A landscape with many peaks, sampled at points; each row gives a point and its height.
A climber steps from a point to whichever of its 3 nearest points has the largest rise for the distance, and stops where none of them is higher. Distance is the straight distance between rows; heights are no part of it.
Z812 (h 4.84): [108 121 139  82 139  74 125 148  91  79 165 142  77 116  66 137 129 218
 127 131 115 153 112 187 115 116 146 173 122]
Z336 (h 4.42): [129 123 154 176  83 160 119 150 171 153 150 139 210 116 182  90 138 144
  42 132 123 123 136 111 170  98 137 116 122]
Z708 (h 5.41): [ 87 158 122 153 121 135 144 166 100  56  97 142 132 137  96 193 128 121
 139 114 148 153 116 100 143 162 164 128  29]
Z132 (h 3.36): [138 147 135 136 197 100 153 105  67  80 132 135 117 134  68 202 137 155
 134 144 120 149 106 123 111  64 132 169 101]
Z825 (h 1.08): [136 117 122  77 149  94 128 170  81  91 175 169  55 114  72 195 158 136
 125 150 134 136 127 160 104 137 134 166 131]
Z260 (h 5.97): [115 126 169 147 129 154 154 104 187 129 106  63 133 145 204 138  93  87
 155 137 159 130 142 107 136 137 110 110 133]
Z404 (h 5.15): [109 110 130 150 126 147 149 137 161 154  86  88 184 125 165 113 121 123
 131  86 123 109 154  94 163 168 128 111 118]
Z679 (h 3.56): [ 90  99 128  81 113 137 105 179 101  85 173 155  97 103  88 114 141 186
 103 121 107 120 118 150 125 137 126 152 117]
Z922 (h 4.48): [100 102 148 150  64 204 116 105 193 156 126 100 207  90 199  82  85 144
  45 154 105 123 100 136 149 120 132  93 144]
Z176 (h 7.33): [123 146 122 135 151 141 177 159 129 121 145 169  99 129 136 170 159  60
 115 121 144 137 123 130 126 157 121 116  74]
Z450 (h 3.86): [146 135 148  91 185 102 132 125  95  42 135 119  81 127  73 198 126 145
 217 153 127 158 113 113  99 141 129 198 118]
Z16 (h 5.06): [139 141 125 139 136 155 155 124 106 145  94 102 156 117 140 145 118  92
 153 100 134 140 142  83 128 161 121 125  97]
Z585 (h 3.70): [150 108 116 142 127 122 106 121 146 145 151 119 144 120 158  93 157 122
  93 140 133 104  91 153 143  67 124 148 149]
Z808 (h 4.28): [ 94 174 112 124 128 132 141 164  82  59 126 168 132 132  98 198 144 163
 121 133 133 179 113 141 164 140 146 147  40]
Z50 (h 3.95): [148 118 158 110 110 124  87  63 178 153 128  60 148 107 197  97 125 145
 155 152  94 127 144 132 112 161 140 106 186]
Z792 (h 6.26): [178 124 121 143 137 110  95  82 151 180 147 123  75 134  94 106 134 139
 102 159 132  75 142 165  76  39 114 132 207]
Z692 (h 1.89): [138 140 105  88 165 117 120 160 104  91 178 191  55 122  56 159 178  94
 104 137 163 117 126 143  88  87 105 167 134]
Z374 (h 4.55): [129 138 113 118 116 135 117  71 129 164  92  86 164 118 124  88 118 149
 175  84  84 110 100  96 100 164 122 141 163]
Z131 (h 1.70): [148 136 136 143 130 161 148 116 196 142 171 156  90 134 168 118 140  88
 105 129 176 131 168 155 133  97  90  96 120]
Z390 (h 4.04): [157  96 111 128 131  99 118 159 142 131 169 190  78 131  58 116 175  85
  81 181 165 119 129 174  79  51 107 154 157]
Z165 (h 5.12): [148 145 139 134 150 140 108  88  70  95 113 109 151 128  58  96 131 183
 168 116  83 159  46 110 102 128 123 147 139]
Z310 (h 6.20): [106 124 138 142 126  85 169 134  95 119  92 119 119 166 126 174 135  66
 177 110 166 127 109  61 138 211 121 139 101]
Z388 (h 1.37): [141 148 113 141 158 133 135 139 146 156 139 154  84 136 118 134 114 107
 111 164 157  95 152 127 115  80 104 136 143]
Z182 (h 3.00): [170 178 141 161 165 102 101 108  80  99  95 169 127 127  84 179 121 128
 138 126 135 165  91  94 108  80 123 149 124]
Z24 (h 4.60): [115 111 141  84 112 132 103 108 166 136 178  85 118 101 180  80 176 143
 131 138 109 119 152 131 136 115 134 116 212]
Z399 (h 4.61): [100 121 115 118 137 125 118 197 125 115 162 184 130 144 106 118 147 116
 107 133 140 137 140 155 154 143 132 127  76]
Z230 (h 2.11): [108 142 148 214 123 116 128  74 118 150  58 147 134 147 131 153  70 125
 119 119 144 177  74  41  95 119 143 105 117]
Z412 (h 1.72): [131 143 141 205 111 190 148  91 171 189 108 109 151 131 176 135  81 124
  80 146 157 142 145  78 121  85 112  54 119]
Z42 (h 5.08): [106 121 107 124 156 171 163 163 165 144 145 116 148 147 152 146 143  87
 115 128 137 131 169 122 166 160 126 119  86]
Z714 (h 7.78): [ 77 105 128 132 109 128 173 174 102  88 137 150 122 164 145 200 137  54
 161 102 135 151 111  84 149 174 123 130  57]
Z295 (h 5.34): [115 125 145 105 147 169 159 166 175 135 171 147 124 154 176 153 140  58
 115 106 162 146 153 168 162 163 143 112  86]
Z931 (h 4.79): [120 125 153 121 120 184 167 139 162 124 147 144 135 115 214 137 147  54
 116 136 138 127 165 166 138 164 130  82 137]
Z340 (h 5.35): [ 93 107 124  96 120  80 119 150  84  51 120 127 118 126  47 149 154 205
 175 123 104 152 138 175 135 151 159 163  77]
Z780 (h 3.16): [161  95 129 126 156 105 128  59 111 162  77  88 133 133 109 120  95 155
 171 132 127 111 107  97  96 138 123 140 187]
Z12 (h 4.20): [ 90 113 132  88 139 141 144 157 177 128 153  92 129 137 160 134 156 106
 134 132 137 136 171 159 154 171 140 138 124]
Z935 (h 6.80): [ 94 146 135 131 134  99 174 155  96  98  72 153 112 141 140 188 148  80
 182 144 153 159 118  83 144 182 124 131  86]
Z971 (h 6.77): [140 117 122 128 137  92 139 117 132 120  94  88 144 144 126 124 139 114
 170 110 104 113 116 108 119 149 123 127 115]
Z517 (h 2.20): [131 138 123 115 147 119 136 151  79  70 124 174  63 120  51 196 157 126
 119 158 147 139 123 148 145  98 149 163  93]
Z421 (h 3.10): [169 132 117 171 146 137 106  68  91 148  51 108 143 141 105 100 103 131
 161  86  96 138  86  69 105 131 130 118 193]
Z925 (h 2.51): [171 162 149 195 178 108 110  87  76 116  94 138 105 208 124 123  90 148
 130 134 138 152  91 123  89  57 132 137 195]
Z325 (h 5.69): [159 127 110 179  90 163  93  97 118 165 152 115 168 101 154  78  83 142
 102 122 106 108 111 125 113  53 131  94 136]
Z105 (h 3.61): [150 141 127 168 128 132 136  96 132 141  68 130 139 131 138 133  95 103
 147 104 141 153 106  48 126 137 137 124 135]
Z966 (h 3.76): [126 127  96 159 102 156  97  80  90 139  77 128 192 128 109 107 100 155
 132 107  88 150  60 110 120 127 125  96 145]
Z401 (h 3.90): [100 130 121 151  97 166 135 145 135 134 113 105 165 141 161 127  92 108
 118 123 140 124 128  97 151 126 123  92  65]
Z267 (h 4.92): [ 82 104 107  91 104 104 119 202 134  91 109 138 145 149 122 145 120 126
 136  81 141 144 156 154 166 215 163 119  86]
Z975 (h 4.98): [ 78 112 107 107 123  98 155 160 113  87 107 111 142 161 107 140 105  84
 164 109 132 123 141 102 151 226 142 121  96]
Z607 (h 6.78): [109 153  89 142  99 137 114 173  91  91 125 180 137 101 123 137 127 147
 120 133 130 127 122 112 131 120 109 105  62]
Z361 (h 4.75): [107 152 115 101 149  92 131 146  65  95 145 143 126 128  79 182 158 167
 137 151 128 149 117 144 147 144 143 167  96]
Z814 (h 5.37): [110 118 130 110 120 115 104  61  78 117  85  81 141 135  75 109 113 155
 173 114  92 122 122  95  85 178 145 168 148]
Z568 (h 3.94): [117 107 129 140 115 157 155 161 167 154 182 184 167 107 127 119 165  83
  52 135 140 147 142 187 164 118 142 126  92]
Z599 (h 4.13): [120 126 136 162 150 143 150 131 138 144 103 129 120 117 136 139 129  94
 142 100 153 114 130 105 155 147 103 105  75]
Z365 (h 0.82): [175 146 156  91 174 103  89 109 154 177 145 115  42 151 114 148 100 145
 158 144 161  96 158 161  92  82 110 116 172]
Z394 (h 2.26): [159 144 118 177 145 117  95  81  89 123  67 125 117 173 116 145 111 123
 153 100 124 146  86  84  73 124 133  96 139]
Z869 (h 5.55): [154 103 121 137 148 104  89  96 101 116 142 122 105 102 125  98 106 153
 134 137 101 104 116 141  77  75 124 133 175]
Z739 (h 1.99): [156 104 133  64 147  88  96 150 109 133 144  94  78 101 111 103 152 146
 180 135 112 118 131 158 103 133 130 126 150]
Z231 (h 4.49): [125 125 156  86 107 108 105 104 176 153 153  77 172 105 148 103 164 144
 146 139 102 108 136 133 137 155 139 123 153]
Z281 (h 4.66): [156 123  94 129 146 128  98 109 116 138 136 135 141 118 119 122 122 144
 120 125 114 116 126 140 114 102  98 122 133]
Z764 (h 7.19): [ 80 132 104 135 114 132 128 169  91  82 139 179 123 122  59 128 156 161
 113 129 105 134 107 171 155 136 157 130  71]
Z574 (h 1.90): [162 157  94 196 123 157 148 139 168 132 139 152 120 143 131 120  88 108
  63 130 146 127 137 130 108  71 113 106 102]
Z881 (h 3.43): [100 140 131 153 113 157 127  91  84 137  71 140 178 145 131 132 102 137
 146  96  92 142 101  51 113 176 104 139 117]
Z34 (h 5.36): [107 132 134 100 150 104 123 144 118  82 124 128 121 133 112 164 137 138
 176 133 152 143 130 159 106 196 132 150  74]
Z14 (h 1.42): [181 148 158 144 129 130 107  47 156 151 151  99 109 142 180 133 106 126
 147 143 143  90 169 174 112  91  92 134 211]
Z860 (h 4.97): [ 63 115 140 115  99 122 118 145 131 103  82 131 162 149  99 140 109 146
 156 106 121 128 147 117 138 229 135 124 103]
Z428 (h 4.50): [102 124 133 116 104 151 131 197 146 133 138 141 181 118 177 110 121 136
  67  94 117 146 135 160 183 136 147 103  93]
Z442 (h 4.76): [124 116 104 107 122 123 106 175 140 116 147 142 134 108 132 132 132 150
  98 104 119 118 135 163 166 144 141 129  89]
Z706 (h 2.95): [108 113 122  57 127  91 130 172 136 120 154 104  74 110 100 138 177 127
 167 136 146 134 146 162 120 124 127 152 141]
Z420 (h 2.91): [135  89  95  78 119 102 112 180 119 109 178 167  87 104  85 137 191 149
 104 121 132 117 127 168 115 116 126 169 147]
Z953 (h 3.45): [151 142 134 181 154 126 163 124 146 149 114  81 126 137 156 166  98  90
 177 120 144 118 158  63 104 114 120 111 136]
Z778 (h 7.80): [136 113 132 111 133 133 144 153 140 142 145 134 121 136 115 144 128  82
 172 147 133 121 153 138 129 130 121 112 108]
Z707 (h 3.02): [153 153 106 131 150 183 146 163 166 127 137 150 104 132 144 122 128 119
 114 111 149 134 144 158 148 137 129 126  95]
Z824 (h 3.85): [181 123 114 158 155 134 110  91 122 145 108 125 127 140 117 101  81 139
 172  94 126 127 120 106  86  91  91 128 174]
Z571 (h 5.58): [111 101 128  73 126  89 112 157 115 101 124 107 125 137  97 135 136 134
 181 107 124 107 141 149 118 194 137 129 136]
Z97 (h 2.77): [128 163 164 160 153 182 137  81 182 161 147 145 118 122 176 124 128 101
 132 150 156 117 177 150 115 109 103 100 143]
Z689 (h 0.11): [176 160 138 154 168 147 121 115 156 158 125 128  94 155 117 129 122 121
 154 143 159 105 150 102 101  87 104 105 159]
Z958 (h 5.10): [112 111 113  98  89  90 128 216 134 117 164 175 137 132 132  77 177 174
  77 134 142 134 104 175 152 123 154 153  85]
Z944 (h 2.19): [159 111 143 115 129 121 127 103 186 143 160 141  62 119 145 122 180 118
 154 152 156  94 158 174 129 103 121 149 199]
Z54 (h 6.39): [157 122 115 120 134  97 102  96 127 137 149 117 122  94  90  87 145 149
 129 137 106 118  99 150 112  61 125 131 173]
Z618 (h 2.50): [178 141 139 132 140  97 140 133  90 107 120 142  88 142 114 194 151  92
 173 120 162 138 114  98 121 135 123 147 113]
Z320 (h 5.92): [106 139 108 115 104 116 123 195 105  87 137 179 137 136 128 103 137 155
  93  93 134 126 127 157 169 147 145 127  58]
Z686 (h 5.11): [123  99 129  93 144 102  93 128  71 133 132 100 135 115 101 100 118 184
 151 121 111 131 118 144  95  86 122 136 123]
Z642 (h 1.87): [157 146 111 172 167 120 142 109  91 103 130 164 104 126  93 159 122 112
 102 156 151 166 129 112 137  89 123 125 109]
Z4 (h 3.44): [ 55  94 106  83 134  95 128 201 118 104 145 132 140 130 117  97 164 163
 122 132 141 139 166 169 148 177 163 135 101]
Z293 (h 4.03): [127  95 158  59 131  99 114 125 156 124 174  81 124 118 121  73 190 195
 152 162 103 119 139 156  96 108 173 161 185]
Z997 (h 5.13): [117 116 165 110  86 142 108 134 164 146 149  81 181 113 200  77 159 164
 107 129 146 124 139 129 162 160 130 122 171]
Z161 (h 4.93): [120 132 137 135 113 171 163  54 180 163 119  90 133 139 190 144  64  84
 143 110 170 113 148  70 104 142 145 106 169]
Z499 (h 3.04): [ 94 130 124 164  80 143 152  95 113 135  61 107 154 131 158 136 118  91
 155  95  98 136 109  42 138 179  86 124  97]
Z590 (h 5.33): [ 74 117 110 131 100 150 126 115 132 137  58  82 148 133 133 122  94 128
 153 108  96  93 118  69 157 220 144 132 132]
Z713 (h 3.62): [116 131 144  84 143 124 121 154 154 144 177 124 142 107 181 138 177 133
 138 136 151 131 170 172 161 153 128 139 152]
Z873 (h 5.01): [ 96  93 105 158  69 165 137  92 128 163  37 101 168 121 129 115  88 150
 124  92  78 132 106  91 144 166 149 121 143]
Z210 (h 5.00): [ 75 113 133  87 120  75 119 145  75  55 123 102  93 144  77 138 111 151
 185 134 116 118 136 174 139 205 152 163 113]
Z945 (h 2.36): [108  73 136  72 124 105 153 197 157 142 195 164 109 102  98 121 196 120
  96 157 136 100 133 184 102  87 141 184 151]
Z742 (h 0.21): [147 158 130 180 139 136 152 109 160 179 128 122  95 141 165 131  82 133
 105 144 160 100 142 125  93  76 114 100 121]
Z149 (h 4.39): [147 129 124 118 125 132 116 140 176 153 161 110 123  94 141  85 188 121
  98 147 133 104 138 158 135 107 135 135 163]
Z287 (h 3.58): [137 139 104 112 121 124 150 150 148 152 157 152 117 124  92 134 152  99
 103 154 121  95 118 155 135  87 107 134 112]
Z877 (h 2.99): [ 72 130 168  74 117 132 171 184 172 151 176 106 173 154 212  99 147 108
 117 132 118 137 159 164 177 201 139 125 147]
Z476 (h 5.68): [139 110 112 140 117 118  83 135 107 108 162 143 101 105 104 100 143 129
 113 151 104 139  98 138 130  80 125 144 135]
Z892 (h 4.77): [139 139 122 125  93 139 114  89 161 140 143  83 198  88 187  76 127 158
 129 127 101 128 115 124 155 100 154 114 217]
Z716 (h 4.01): [108 143 132 155  96 201 131 167 165 132 150 155 150  84 179  98 124  95
  40 134 116 126 141 143 175  94 130  78  94]
Z533 (h 3.91): [129 124 124 138 120 145 123  55  83 128  61 109 175 135 126 107 107 151
 125 104  78 128  85  81 114 175 120 125 142]
Z322 (h 4.64): [132 133 111 141 114 139 128  89 107 103  98 156 168 116 119 124 119 124
 146 128 103 131 105 106 123 130 128 104 105]
Z911 (h 4.43): [129 157 121 143 151 149 159 165  91 106 166 214 108 159 116 172 150  95
 121 130 157 151 117 116 147 145 131 121  40]
Z317 (h 6.10): [100 114 160  72 138  97 134  90  77  94  99  84 110 134  74  98 131 169
 174 137 104 147  97 137 100 129 143 152 171]
Z623 (h 1.05): [110 137 151 204 108 135 133 112  90 135  62 152 127 150 167 164  84 101
  97 119 136 157 112  56 129 153 126 114  79]
Z915 (h 3.63): [155 108 122 151 115 184 110 139 135 138 100 145 165 118 126 116 100 125
  96 110 124 133 116 111 147 115 119 119  99]
Z469 (h 2.32): [103 169 142 191 106 200 146 123 210 154 112 135 122 136 173 123  70 123
  53 149 160 143 165 114 108  94 125  58 112]
Z613 (h 4.65): [161 139 107 137 135 116  89  79  64  82 142 117 163 113  89  74 139 178
 150 164  63 166  52 138 105  77 125 122 174]
Z175 (h 5.96): [146 136  91 122 128  95 103 126  81 107 183 151 102 120  66 112 152 126
  94 148 110 116 108 140 113  50 114 158 148]
Z99 (h 1.36): [161 123 138 107 150 124 154 122 176 157 205 157  79 139 137 146 180  94
  97 129 166 128 146 169 118  82 111 123 110]
Z474 (h 1.52): [153 139 148 180 142 141 103  65  65 113  68 135 161 121 130 133 100 138
 154 117 107 177  81  82 112 107 142 116 126]
Z142 (h 0.72): [140 143 173 218 120 135 140 103  92 123  51 147 119 147 156 171  80 117
 128  99 142 146  98  34 103 105 137 119 111]
Z557 (h 4.37): [ 99 132 125 110 110 144 123 188 139 139 156 144 154 116 156  96 137 145
  63  98 115 102 129 153 185 149 136 108  95]
Z667 (h 4.35): [141 145 126 152 161 132 132  88  56  98  98 129 139 120  39 145 111 142
 152 130 110 173  79 117 141  86 122 160 103]
Z122 (h 4.31): [ 82  86 144  68 125 100 115 149  97  92 163 107  91 116 100 136 140 163
 144 130 137 141 133 158 140 164 134 170 103]
Z189 (h 6.09): [ 94 142 129 154 104 129 112 145  80  57  94 157 177 121 120 132  96 182
 127 105 100 149 123 152 179 180 150 124  46]
Z219 (h 4.51): [166 154 123 151 123 122 112 105 189 152 148 143 118 136 131  95 108 105
  85 150 128 112 112 156  78  64  93 137 174]
Z849 (h 6.23): [111 106 150  82 143  96 128 131  87 108 108 118 125 139  77 154 133 155
 186 121 131 137 132 111 109 182 134 143 117]
Z358 (h 5.75): [102 136 157 168 130 108 151 111 135 135  64 103 110 144 158 192  94  63
 143  85 137 108 111  41 128 188 104 130 145]
Z419 (h 2.90): [116 137 152  84 136 120 160 152 181 145 204 144 105 124 140 130 183  80
 114 131 148 141 164 178 139 125 151 150 158]
Z961 (h 4.29): [112 128 141 163 106 195 161 131 160 134 121  90 176  98 202 118 113  99
  74 125 110 131 141 129 160 128 147  82 148]
Z324 (h 2.28): [169 109  99 135 135 142 152 178 128 107 182 183  97 124 103 133 140  72
  85 118 163 139 130 165 121 102 128 137  65]
Z534 (h 5.23): [171 114 138 163 127 155 124  71 171 156 130  75 142 120 166 106  77 148
 111 147 135 116 139 135 120  85 107 108 161]
Z791 (h 5.76): [123 118 142 137 113 160 118  94 131 155 130  85 179 112 174 100 130 158
 104 124 121 106 132 134 160 110 145  98 143]
Z217 (h 5.16): [ 83 125 120  82 105  76 134 175 128  94 111 126 117 159 107 134 124 134
 197 129 122 131 151 130 150 219 146 127  94]
Z359 (h 6.64): [101 129 123 135 114 139 142 184 118  80 110 177 137 131 137 162 123  84
 147  94 127 159 102 117 152 162 154 107  25]
Z867 (h 3.60): [130 119 109 154 115 178 128 110 120 141  66 133 178 109 153 112  59 117
 105 114 118 142 107  84 132 125 124  89 111]
Z432 (h 6.02): [ 95 127 128 100 120 173 161 181 146 140 140 132 157 165 155 122 148  83
  93  87 145 119 176 162 191 170 130 119  70]
Z990 (h 2.89): [182 161 127 139 159 101 147 121 115 135 134 128  92 126 112 138 122 150
 112 163 120 136 127 139 111  97 118 137 151]
Z440 (h 3.83): [161 107 131  81 130 113 100  82 129 181  96  66 142 119 104  97 126 157
 204 136  98 124 132 109 103 159 149 150 189]
Z696 (h 4.44): [171 116 134  84 154 114  97  81 117 152 139  87 105 111  95 105 113 151
 166 131 109 115 104 129  72  92 109 119 192]
Z502 (h 1.49): [151 135 118  68 174 100 139 144 163 140 196 132  76 119 105 164 143  94
 141 157 158 112 167 159  91 113 132 131 146]
Z192 (h 4.02): [165 113 139  97 133 103  92  38 167 156 161  93 132 109 161  93 153 171
 149 162 126 124 124 127  98  91 157 133 239]
Z389 (h 6.05): [166 127 108 132 113 102  78 104 160 164 164 107 134 137 126  46 154 156
  79 154 103 123 100 147 112  30 140 137 185]
Z438 (h 4.74): [171 169 143 162 149 119 111  66 159 163 143 122 123 144 131  90  92 140
 112 161 115  65 125 142 100  62 103 129 157]
Z203 (h 7.11): [157 135  91 141 108  85 105 114 131 144 171 176  90 108  74 115 141 120
  92 133 122  94 121 166  95  25  93 145 180]
Z563 (h 3.57): [135 153 152 136 103 159 140  84 169 166 132  99 169 109 216 105 104 104
 142 119 133 122 137 124 139 170 129 105 195]
Z959 (h 1.92): [105  92 162  38 116  99 127 198 138 122 182 135  79 120  81 101 182 160
 104 143 132 120 165 177 122 131 153 198 168]
Z32 (h 4.70): [ 52 121 118 121  99  74 134 194 118  68 113 157 143 140 106 141 136 171
 156 110 142 140 145 143 169 207 181  95  66]
Z294 (h 1.78): [132 124 126 214 107 160 161  80 113 189  56 110 137 175 156 147  60 114
 141  85 167 128 115  62  83 130 116 100 128]
Z136 (h 3.55): [180 166 117 145 174 126 100  55 118 165 130 116 109 148 113 108  95 174
 138 146 124 105 103 118  99  71 143 127 188]
Z221 (h 1.62): [187 118 109  93 155 110 115 124 125 161 141 132  78 138 119 150 126 123
 145 145 140 106 158 125 104 105 113 146 164]
Z254 (h 3.14): [134 153 122 182 127 151 158 129 151 167  92 116 122 130 176 143  81  80
 118 126 158 130 166  92 130 123 117  81  80]
Z55 (h 5.49): [ 79 128 128 114 121 104 117 101  85  91  91 144 170 122  91 124 108 163
 161 105 102 116 115 157 120 168 118 149 105]
Z458 (h 2.34): [166 138  96 114 151 114 144 156 149 144 165 137  85 101  72 106 160 104
 119 169 126  96 127 202 100  66 106 140 170]
Z839 (h 3.19): [ 97 138 153  80 142 147 163 195 156 142 210 155 137 122 206 120 177 104
 104 136 158 140 161 179 182 196 148 130 140]
Z255 (h 0.53): [142 160 125 196 149  97 143 106  85  93 107 151 103 126 117 171 133 123
 102 120 141 172 122 101 125  97 130 114  61]
Z61 (h 5.93): [ 80 139 121 100 115 103  96 162  97  56 133 141 110 136  86 129 127 203
 125 126 117 156 114 150 154 163 158 159  83]
Z104 (h 5.14): [150 130 134 117 109 138 109 110 168 146 169 110 146  96 185  84 135 157
 100 143 133  96 142 134 138 119 138 136 179]
Z10 (h 5.94): [138 109 142 171 107 192 142 123 123 136  94 118 150 122 156 132  87  97
 126 115 122 127 118  61 133 124 126 114  89]
Z75 (h 4.86): [110 124 146 141 118 162 147 145 169 147 132 106 149 106 169 131 110  90
 125 162 127 126 154 144 170 146 122 103 125]
Z658 (h 0.55): [ 99 152 121 161 108 136 146 139 108 116  98 141 140 136 168 147 101  89
 142 119 138 156 124  45 153 186 130 119  37]
Z733 (h 2.00): [189 128 148  96 155 114 103 107 166 151 140  85 116 128 157 143 145 133
 157 158 134 106 143 150 116 118 107 122 171]
Z279 (h 5.80): [128  78 107  76 126  85  87 157 120 116 180 163 120 145  83  85 189 177
  75 153 112 113 111 159 134  77 142 158 172]
Z994 (h 3.93): [ 83 117  95 111 118 135 144 175 100 130 129 145 157 123 146 130 130 147
  94 116 109 130 170 150 166 159 144 115  78]
Z511 (h 5.72): [166 141 102 140 162 103 108 140 109 103 149 168  67 152  59 177 133 125
  95 145 127 139 119 130 108  85 117 151 133]
Z13 (h 3.40): [ 77 117 132 120  96 172 168  92 191 173  97  84 198 114 202 124  98  94
 106 129 126 113 143 114 153 185 119 102 165]
Z723 (h 2.44): [121 154  99 122 140 138 152 190  95 103 132 189  99 150  68 171 149 101
 101 143 147 162 132 119 142 129 130 145  63]
Z703 (h 0.31): [175 176 111 186 137  99 121 126 125 150 114 167  96 144 100 129 120 111
  99 153 144  99 136 129  95  58  84 132 133]
Z283 (h 1.88): [145  92 137  77 135 110 120 132 152 141 174 113  82  93 115 141 173 138
 128 153 128  96 159 143 109  85 122 181 160]
Z39 (h 4.69): [ 94 106  97 173 104 150 129 123 139 120  97 135 187 142 156 116  83 122
 123 111 111 122 116 114 153 174 139 121  94]
Z989 (h 5.09): [103 119 123 124 118 159 141 189 157 138 154 177 161 142 139  99 159 115
  79 108 153 127 142 154 180 127 138 106  62]
Z7 (h 5.62): [136  84 109 125 133 134 102  77 139 149 117 112 152  95 133  73 125 168
 147 119  95 132 106 130 100  88 103 100 179]
Z485 (h 4.11): [129 147 132 166 111 176 118  79 157 143 102 107 136 122 209 105  87 107
 123 129 137  92 153 133 107 104 132 115 171]
Z684 (h 2.45): [188 122 149 152 149 117 141  70 132 146  83 107 107 148 138 134 122 118
 166 102 132 121 142  71  94 143 100 113 179]
Z795 (h 3.59): [ 67 138 151  99 108  98 136 192 152 153 173 137 139 122 154 103 191 140
  90 139 135 148 155 202 175 145 128 163 148]
Z531 (h 2.76): [115 143 117 135  94 132 160  56 112 163  65  47 169 142 166 143  95 120
 155  71  80  98  99   7 135 203 111 133 150]
Z822 (h 3.37): [134 139 137 148 125 131 131 131  78  83 104 162 133 136 112 171 136 139
 149 131 121 163  99 107 120 136 118 148  92]
Z303 (h 6.34): [155 122 107 145 134 142 114 102  80 125 106 117 144 126 110 111 110 176
 150 138  97 144 108 126 101 115 114 133 141]
Z910 (h 5.56): [104  96 121 112 114 116 120 108 140 151  76  72 156 154 135 130 117 112
 151  77 102 120 139  81 158 205 121 116 121]
Z575 (h 4.07): [100 109 116 111 109 115  95 135  74  83 139 160 149 112 100 102 147 211
  96 154  94 135  87 173 127  86 133 143 117]
Z598 (h 4.56): [131 150 115 120 109 114  99 156  85 101 131 161 152 110  97 124 123 160
 134 150 103 148  99 170 129 117 110 137  96]
Z447 (h 7.16): [145 114 124 135 124 138 118  86 132 155  89 113 173  93 138 115  76 167
 113 135 115  99 119 120 122  95 140  91 145]
Z861 (h 4.99): [142 105 142  80 157  73 125 115 114 122 126  78  78 120 101 179 103 132
 205 138 137 129 133 112  94 161 110 168 152]
Z209 (h 0.83): [122 135 115  78 166 132 154 165  96 105 179 155  60 127  74 155 155 102
 145 152 143 123 153 150 115 116 132 155 124]
Z417 (h 4.54): [152 122 117 130 112 127 127 101 150 167  88  69 175  99 155 141 111 142
 140 104 107  92 137 111 122 161 126 123 155]
Z300 (h 3.27): [159 138 137 183 133 163 138  97 158 166 102  86 149 140 123 121  85 106
 114 131 132 115 135  90 128  92 104  94 127]
Z906 (h 2.70): [150 136 152 173 138 121 149  61  99 145  58 120 106 154 155 123 110 106
 153  76 158 130  96  43 110 169 135 130 164]
Z323 (h 1.60): [155 141 155 147 165 106 110  74  76 115  88 127  94 150  73 159 126 163
 182 122 124 158  99 115  89 118 164 140 187]
Z247 (h 3.48): [144 132 111 117 125 135 103 169  63  69 158 170 100 122  77 161 159 129
 111 157 118 151 107 152 139  90 118 158 112]
Z245 (h 2.85): [146 134 142  98 150 124 145 118 178 127 176 116  94 122 158 130 162  85
 154 144 150 125 172 173 132 135 117 119 169]
Z950 (h 4.19): [ 90 121 140 130  99 124 125 190 148 119 104 115 172 137 170 109 119 129
 109 118 110 126 146 149 180 174 136 101  96]
Z184 (h 3.92): [ 89 116 149 101  83 135 116 191 161 153 169 137 160 117 178  92 180 127
  79 118 110 134 152 167 191 146 134 136 118]
Z497 (h 1.79): [137 132 108  73 157 112 135 154 117  97 159 124  62 129  98 173 138  98
 171 130 148 132 154 123  97 151 116 142 108]
Z884 (h 2.82): [ 82  87 116  76 166  87 165 214 126 120 141 140  75 169 102 129 138 114
 149 137 135 136 162 151 151 160 115 145 100]
Z753 (h 3.41): [143 160 117 174 100 177 143 130 159 138 127 130 142 119 168  97  78 113
  48 131 121 109 151 139 135  88 112  91 122]
Z463 (h 1.83): [175 159 155 170 182 118  94  52 121 172  85 116 105 172 118 161  74 124
 182  99 182 112 124 102  85 116 109 127 186]
Z289 (h 4.21): [138 155 144 114 128 136 182 177 159 151 174 127 114 117 150 127 171  88
 146 144 125 113 160 134 164 140 139 106 128]
Z625 (h 4.72): [ 90 152 163 132  84 180 134 147 175 175 136 109 194 103 213  88 141 134
  76 135 115 139 126 128 173 163 140 107 129]
Z682 (h 6.25): [148  82 116 102  96  77  92 135 160 127 168 164 110 114  63  90 182 136
  88 153 128 107 111 158  98  46 128 141 174]

Call two points neighbours if one is among the 3 nearest of the other. Go from one point of each pair to the other, from neighbour to neighbour, staying as high as possible. Name the lowest point that can't be avoided.
Z714 and Z303 | Z975
Z764 and Z303 | Z686
Z432 and Z260 | Z75
Z203 and Z260 | Z399
Z849 and Z607 | Z55
Z764 and Z189 | Z61
Z971 and Z10 | Z16
